Each row is a point on a tangle of strands that fork and nearly touch. The rows are in no order.
In the rows, zero is written as 128.
Points whose rows are less than 104 apart are linked; no others are. Some points are linked to none.
Q_401: [101 163 102 162 124 179  96 145 131  95 208 128 154 150 132 112 113 140
 143 136  96 167 188 138]
Q_795: [145 127 129 118 127 101 123 112 147 144 104 131 111 116  90 140 124 136
 145  97 150  98 140  76]
Q_835: [132 136 131 171 109 117 166 102  99 125  69 106  97 137 130 146 118 153
 129 114  88 135 148 163]
Q_420: [122 116  95 138 111  87 135  93 111 164  69 127 106 140 112 169 118 140
 119 116 137  88 123 128]
Q_948: [169 151 140 147 159 106 164 139 177 150  67 140 117  81 121 171 148  98
 124  91 129 105 143 102]
Q_793: [149 113  78 107 111 128 131 131 126 172 110 115 101 157 100 175  76  98
 136  95 168  98  92 135]
Q_961: [111 167  83 129 128 120  94 116 168 142 125 159 174 133  97 147 135 122
 114 142 120  85 146  61]
Q_22: [104 115 165 177 123 139 187 131 117  70 140  76  73 129 145  92 106 145
 138 129  83 169 186 177]
Q_189: [121 162  65 159 103 131 120 137 181 148 115 139 125 174  75 187  96  79
 114 111 111  94 134 113]
Q_124: [161 135 122 128 125 176 124 166 154 118 163 114  96 161  87 134  80 108
 166  88 142 152 124 121]
Q_672: [111  77 176 119 115 109 131 118 142  82 158 104  68 144  85 105  95 141
 162 131 150 145 146 126]
Q_501: [111 106 100 107  95 150  96 145 104 135 185 120 121 185 126 126  88 121
 135 140 148 143 101 175]
Q_807: [163 126 128 165 102 160 143 140 138 101 125  87  65 154  86 148  63 106
 173  78 136 154 126 146]
Q_188: [115 179  55 133 105 144  86 145 185 140 159 147 173 184  95 165  94  90
  98 128 112 100 140 114]
Q_395: [151 100 168  90 149 113  98 151 144 161 150 155 131 105 117 138 169 130
 150 104 175 118 129 103]
Q_301: [133 112 127 142 122  61 129  97 121 175  63 141 117  99 118 172 162 151
 124 105 145  80 155 116]
Q_821: [170 131 198 140 145  76 161  98 145 123  65 119 109  70 131 126 160 146
 146  86 124 118 156 103]
Q_80: [103 160 110 179 124 166 138 140 128  86 169 107 118 139 122 102 109 155
 148 128  76 163 190 130]
Q_969: [140 118 154 185 102 134 153 110 134  67 131  73  50 136  97 118  65 130
 166  92 118 158 153 129]
Q_385: [162 161 135 191 123 164 170 156 145 125  94 104 103 129 117 164 117 110
 144  83  91 161 153 168]
Q_565: [111 127 154 107 140 130 133 128 117 105 142 131 138 108 138  85 147 152
 132 152 117 145 119 109]
Q_765: [108 142 121 100 122 124  54  94 121 122 178 173 195 109 144  88 161 136
 107 173 152 111 112  66]
Q_98: [139 116 135 161 111 161 190 134  88 116 112  68  89 158 144 138  99 122
 140 117 101 165 121 217]
Q_968: [ 82  80 163 158 122 113 171 112 128  64 142  80  64 138 120  87  96 147
 132 158 110 157 183 171]
Q_322: [114 163  83 103 119 155 104 119 135  97 161 128 143 160 100  93  72 143
 127 140 119 114 112  60]
Q_445: [138 104 132 100 140 131  94 168 111 182 152 159 146 117 161 147 177 110
 131 122 173 135 103 169]
Q_546: [162 112 186 126 148 138 156 155 147 107 138 115  93 115 117 123 127 121
 166  86 135 170 133 136]
Q_719: [ 94  80 179  96 131 100  82 108 124 105 166 164 149 106 141  79 187 138
 113 195 159 134 114 114]
Q_264: [127 162 145 130 153 122 169 109 117 125  74 131 147  78 151  99 160 159
 115 142  87 119 128  93]
Q_866: [206 115 169 161 135  66 164  77 135 117  43  83  74  98 153 165 113 103
 144  71 145 121 122 142]
Q_8: [120 120 100 120 134 110 113 140  93 188 112 160 153 106 168 157 181 126
 107 137 148 111 106 155]
Q_981: [128  73 205  92 150 102 165 137 118 129 105 117 110  98 169 105 162 115
 117 149 147 150  93 203]
Q_619: [137 148 121 131 147 200 159 182 105 120 152 111 137 131 161 110 124 106
 132 139 102 182  92 173]
Q_298: [131 122  87  89 144 129 129 139 101 163 122 144 146 104 155 127 123 117
 107 140 168  95  65  96]
Q_311: [ 94 151 104 127 103 132  51  99 125 110 188 156 198 147 136 103 128 141
 118 162 131 126 140 104]
Q_504: [121 150 154 197 128 153 172 134 137  66 143  88  82 117 117  88 108 155
 148 108  71 165 194 125]
Q_77: [ 97 116 105 116 110 167  95 143 110  98 209 124 135 176 139  95  93 118
 129 165 133 157 111 166]
Q_860: [111 130 113  94  94 125  46 107 139  98 211 147 177 167 118  92 101 141
 120 149 155 116 133  90]
Q_358: [141  73 188  88 135 119 105 154 142 134 166 134 102 131 111 126 147 122
 156 117 175 143 123 134]
Q_186: [100  92 176 106 153 142 140 143 132  78 153 128 122 108 145  71 147 124
 115 189 131 163 101 151]
Q_744: [127  87 188  82 160 103 159 131 109 136 110 138 129  71 178  91 178 120
 109 153 152 133  75 149]
Q_246: [ 86 185  84 180 122 120 104 113 161 140 112 163 178 146 107 177 166 121
 103 147  70 112 184 118]
Q_228: [102  78 177  85 141  82 124 114 109 137 125 152 138  88 165  89 191 139
 104 175 156 125  94 135]
Q_938: [105 137 104 148  99 116 146  84 112  95 102 101  94 149  89 110  72 163
 139 134 102 113 132  83]
Q_73: [116 159  62 109 110 163 124 130 125 119 143 110 138 168 106 112  61 127
 123 139 113 118  90  99]
Q_160: [144 140  64 143 108 148 134 148 158 162 112 118 108 175  83 189  74  69
 120  94 142 102 108 136]
Q_620: [108 129 146 157 117 115 107 129 122 123 144 135 137 128 125 124 169 163
 146 131 101 148 188 144]
Q_3: [100 114 138 132 119  87 101 111  90 169 104 158 153 116 162 142 203 163
 115 146 122 116 147 160]
Q_15: [143 157 102  92 143 195 107 169 129 122 182 143 160 139 137  96 104 104
 123 135 136 146  70 103]
Q_97: [ 77  63 165 122 113  96 139 101 134  66 145  98  70 144  98  87  93 150
 138 172 137 138 153 138]
Q_2: [151 148 116 143 130 187 187 152 104 119 109  86 118 140 142 130  95 109
 139 118  97 170  99 171]
Q_469: [153 131 116 124 124 163 113 177 138 162 151 135 121 153 116 158 121 102
 154  96 146 147 122 163]
Q_987: [ 95 128  96 168  81  87  93  88 114 141 114 130 115 168  89 150 118 163
 138 126 110 103 168 134]
Q_465: [136 158 106 144 155 113 202  98 113 145  26 123 138  91 159 155 139 133
  81 123  93  89 118 118]
Q_769: [ 98  80 155 101 100  79  88  89 126 110 155 134 116 146  89 100 132 164
 148 155 152 104 150  78]
Q_763: [133 160 128 112 165 130 155 137 121 143  94 151 167  64 165 109 174 137
 102 141 113 118 103  85]
Q_730: [136 180  84 114 176 175 127 176 164 154 131 169 183  99 140 146 144  82
  94 138 125 111 100  79]
Q_707: [124 108 135 133 125 148 179 133  69 145 100  95 120 141 176 133 136 128
 114 136 106 153  97 221]
Q_748: [ 94  79 158 134 109 117  64 139 137 107 224 144 136 155 119 115 150 135
 156 147 148 153 196 169]
Q_639: [158 106 184 168 116 105 176  93 133  57 101  68  52 122 122 112  81 131
 159  99 121 157 149 143]
Q_687: [151 139 131 156 146 101 141 138 193 151  84 157 116  95  82 189 149  81
 126  89 143  84 150  69]
Q_689: [143 121 102  99 136 132 148 135 113 163 102 116 118 121 129 148 108 108
 134 111 160 109  86 120]
Q_732: [139 142  96  85 103 129  33 132 156 141 200 155 184 173 114 121 105 124
 106 122 172 101 132  89]
Q_668: [143 179 104 130 141 186  82 166 177 108 189 148 171 146 102 126 111 116
 133 118 117 142 153  90]
Q_829: [171 143 174 107 173 130 187 136 134 125  89 112 126  68 155 112 138 127
 131 102 124 139 107 107]
Q_606: [102 169  99 164 135 124 120 122 120 152  91 159 171 119 147 154 183 149
 103 147  76 121 163 135]
Q_48: [148 151 192 171 140 122 180 113 145  70 104  99 100  82 126  83 131 162
 148 107  74 150 183 108]
Q_764: [168 123 173  93 166 146  96 162 168 139 166 162 151  94 112 125 172 135
 139 103 157 128 132  71]
Q_317: [134 150  84 158 135 147 164 149 138 166  73 132 131 132 126 188 131  89
 104 117 102 117 123 155]
Q_794: [182 125 140 145 147  81 179  89 119 148  34 101 100  87 160 173 123 116
 117  88 141 103 125 149]
Q_697: [118 190  66 137 107 166  72 147 164 117 183 145 190 172 115 138  96 110
 116 132 110 136 154 127]
Q_145: [108  91 115  88 102 112  85 129 105 152 159 134 123 160 125 117 115 129
 134 147 169 114  96 144]
Q_142: [ 95 112  75 129 103 113 123  91  70 171  86 132 127 159 138 161 135 155
 106 136 115 100 109 160]
Q_559: [157 162 129 107 163 172 106 170 171 125 160 152 157 115 108 125 133 120
 135 111 130 136 126  66]
Q_991: [100 116 113 137 113 131 141 118  66 152 108 126 137 147 167 137 151 149
 109 152 104 142 110 194]
Q_207: [112 103 140 109 136 185 103 173 145  84 228 121 119 163 127  89  91 102
 141 151 144 170 119 152]
Q_710: [166 108 200 112 154 106 128 153 149 150 128 139 128  83 129 129 191 136
 153  91 143 141 150 134]
Q_864: [176 110 187 178 109  77 169  67 118  81  55  69  64 117 151 134 101 128
 147  87 115 133 141 167]
Q_736: [147 110 144 109 135 156  97 186 128 168 174 148 136 138 144 145 154 106
 152 110 158 162 114 179]
Q_360: [152 128 109 128 152  93 201  99  92 157  38 112 123  84 161 167 126 126
  95 117 131  88 106 133]
Q_718: [111  76 194 115 149 128 172 148 127  85 125 101 104 110 150  90 138 119
 122 168 124 167 121 202]
Q_320: [119 172  83 126 154 146 120 140 126 154 120 165 183  97 161 137 165 114
  93 156 116 120 104 101]
Q_491: [125 176 107 110 141 180  81 132 134  98 197 159 185 125 146  75 116 118
 106 162 125 145  92  72]
Q_845: [105 100 150 139 104 108  90 132 118 130 173 134 120 151 111 127 144 152
 153 134 134 145 174 155]
Q_197: [100 103 118 101 102 111 142  91 103 104 120 100  90 159 104  99  76 146
 137 147 137 117  99 102]
Q_53: [149 132 107 175 121 131 188 100  94 147  38  97 107 142 148 185 127 127
 104 104  95 113 127 200]
Q_574: [117 139 123  98 143 152 154 128  98 118 124 125 139 113 158  85 125 133
 113 161 118 140  70 101]
Q_131: [141 141  90 110 116 160  52 166 134 167 195 168 179 161 146 144 133  99
 121 119 167 128 110 154]
Q_733: [151 133  84  77 147 169 118 173 127 161 154 145 152 118 145 125 108  89
 109 129 174 115  54  99]
Q_567: [103  89 160 123 137 156  83 161 149  87 233 135 123 153 123  95 121 120
 139 151 152 167 163 155]
Q_607: [150 112 137 122 127 109 193  77  90 116  61  77  91 126 143 134  91 131
 129 121 129 122  92 133]
Q_511: [115 122 104  84 133 119  89 114 106 148 157 166 167 107 154  97 143 127
 103 164 165 102  74  75]
Q_645: [112 111 143 141 111  69 119  92 106 167  83 143 129 116 131 148 187 174
 129 129 121 104 165 138]
Q_913: [160 125 130 113 157 135 204 122  88 152  68  96 133  96 179 139 133 114
 112 119 127 121  78 159]
Q_569: [ 93  91 165  95 124 107  75 105 138  83 190 147 146 127 110  78 150 152
 129 184 149 130 141  86]
Q_708: [117 163 127 180 123 126 130 126 135 125 109 137 135 119 118 132 156 162
 135 127  72 139 185 137]
Q_200: [147 137  91  95 117 142  66 160 160 158 176 157 159 160 111 143 106 110
 123 114 166 105 121 104]
Q_109: [112 155  67 139 100 133  51 142 134 174 166 166 194 168 138 174 147 109
 112 130 139 121 143 172]
Q_628: [117 157 110 126 119 135 119 111 144  96 138 124 128 134  88 103  99 156
 144 131 108 119 145  57]
Q_162: [ 93 134 104 159  94 119 158  83  82 102  94 101  98 156 116 118  92 172
 125 143  79 129 142 131]
Q_151: [130 141 103 136 137  95 114 143 196 162 115 170 136 120  77 186 144  80
 114 108 149  61 154  62]
Q_977: [115 141  85 141 121 100  68 136 142 192 125 175 170 144 116 191 171 118
 114 121 135 100 163 148]
Q_878: [132 133 114 100 154 154 186 128  85 141  88 108 142  95 180 106 132 118
 103 147 116 130  53 129]
Q_819: [132 177 126 151 140 125 196 100 118 120  39 115 128 104 147 129 132 150
 103 134  68 110 133 111]
Q_978: [169 125 159 130 152 104 141 150 146 175  89 143 119  86 135 165 173 123
 140  85 148 123 142 140]
Q_738: [ 99  99 122  78 109  97 100 101 108 126 150 134 121 151 118  97 110 149
 132 154 159 104  99  93]
Q_119: [131  69 174  99 121 100 130 128 127 128 132 117  84 140 109 131 124 126
 163 120 168 137 123 157]
Q_152: [144 140 189 137 138 100 159  97 148  89  92 116 109  86 109  90 145 166
 149 115  97 130 160  78]

A fork is a point with three links. Follow the links from the first point to the second and name the forks in between, in order.
Q_322, Q_606: Q_938 Q_738
Q_668, Q_732: Q_298
Q_574, Q_748: Q_738
Q_207, Q_73: Q_738 Q_938
Q_645, Q_718: Q_360
Q_188, Q_119: Q_395
Q_48, Q_668: Q_504 Q_395
Q_109, Q_710: Q_298 Q_395
Q_559, Q_401: Q_395 Q_504
Q_119, Q_733: Q_395 Q_298

A fork is a point with three links, a tip a point with one. Leave the first point through the second and follow the links. Name the first fork or tip that comes.
Q_358, Q_119: Q_504
Q_469, Q_124: Q_360
Q_977, Q_109: Q_298
Q_311, Q_860: Q_977
Q_360, Q_465: Q_730

Name the points in between on the shortest way along the links from the first point to the second, in order.
Q_645, Q_763: Q_3 Q_8 Q_445 Q_736 Q_469 Q_124 Q_807 Q_969 Q_639 Q_864 Q_866 Q_794 Q_360 Q_465 Q_819 Q_264
Q_264, Q_162: Q_819 Q_465 Q_360 Q_913 Q_878 Q_574 Q_565 Q_186 Q_718 Q_981 Q_744 Q_228 Q_719 Q_569 Q_769 Q_738 Q_197 Q_938
Q_793, Q_22: Q_160 Q_189 Q_188 Q_697 Q_668 Q_559 Q_764 Q_395 Q_358 Q_119 Q_672 Q_97 Q_968
Q_73, Q_606: Q_322 Q_628 Q_938 Q_197 Q_738 Q_145 Q_501 Q_77 Q_207 Q_567 Q_748 Q_845 Q_620 Q_708
Q_98, Q_445: Q_707 Q_991 Q_142 Q_420 Q_301 Q_645 Q_3 Q_8
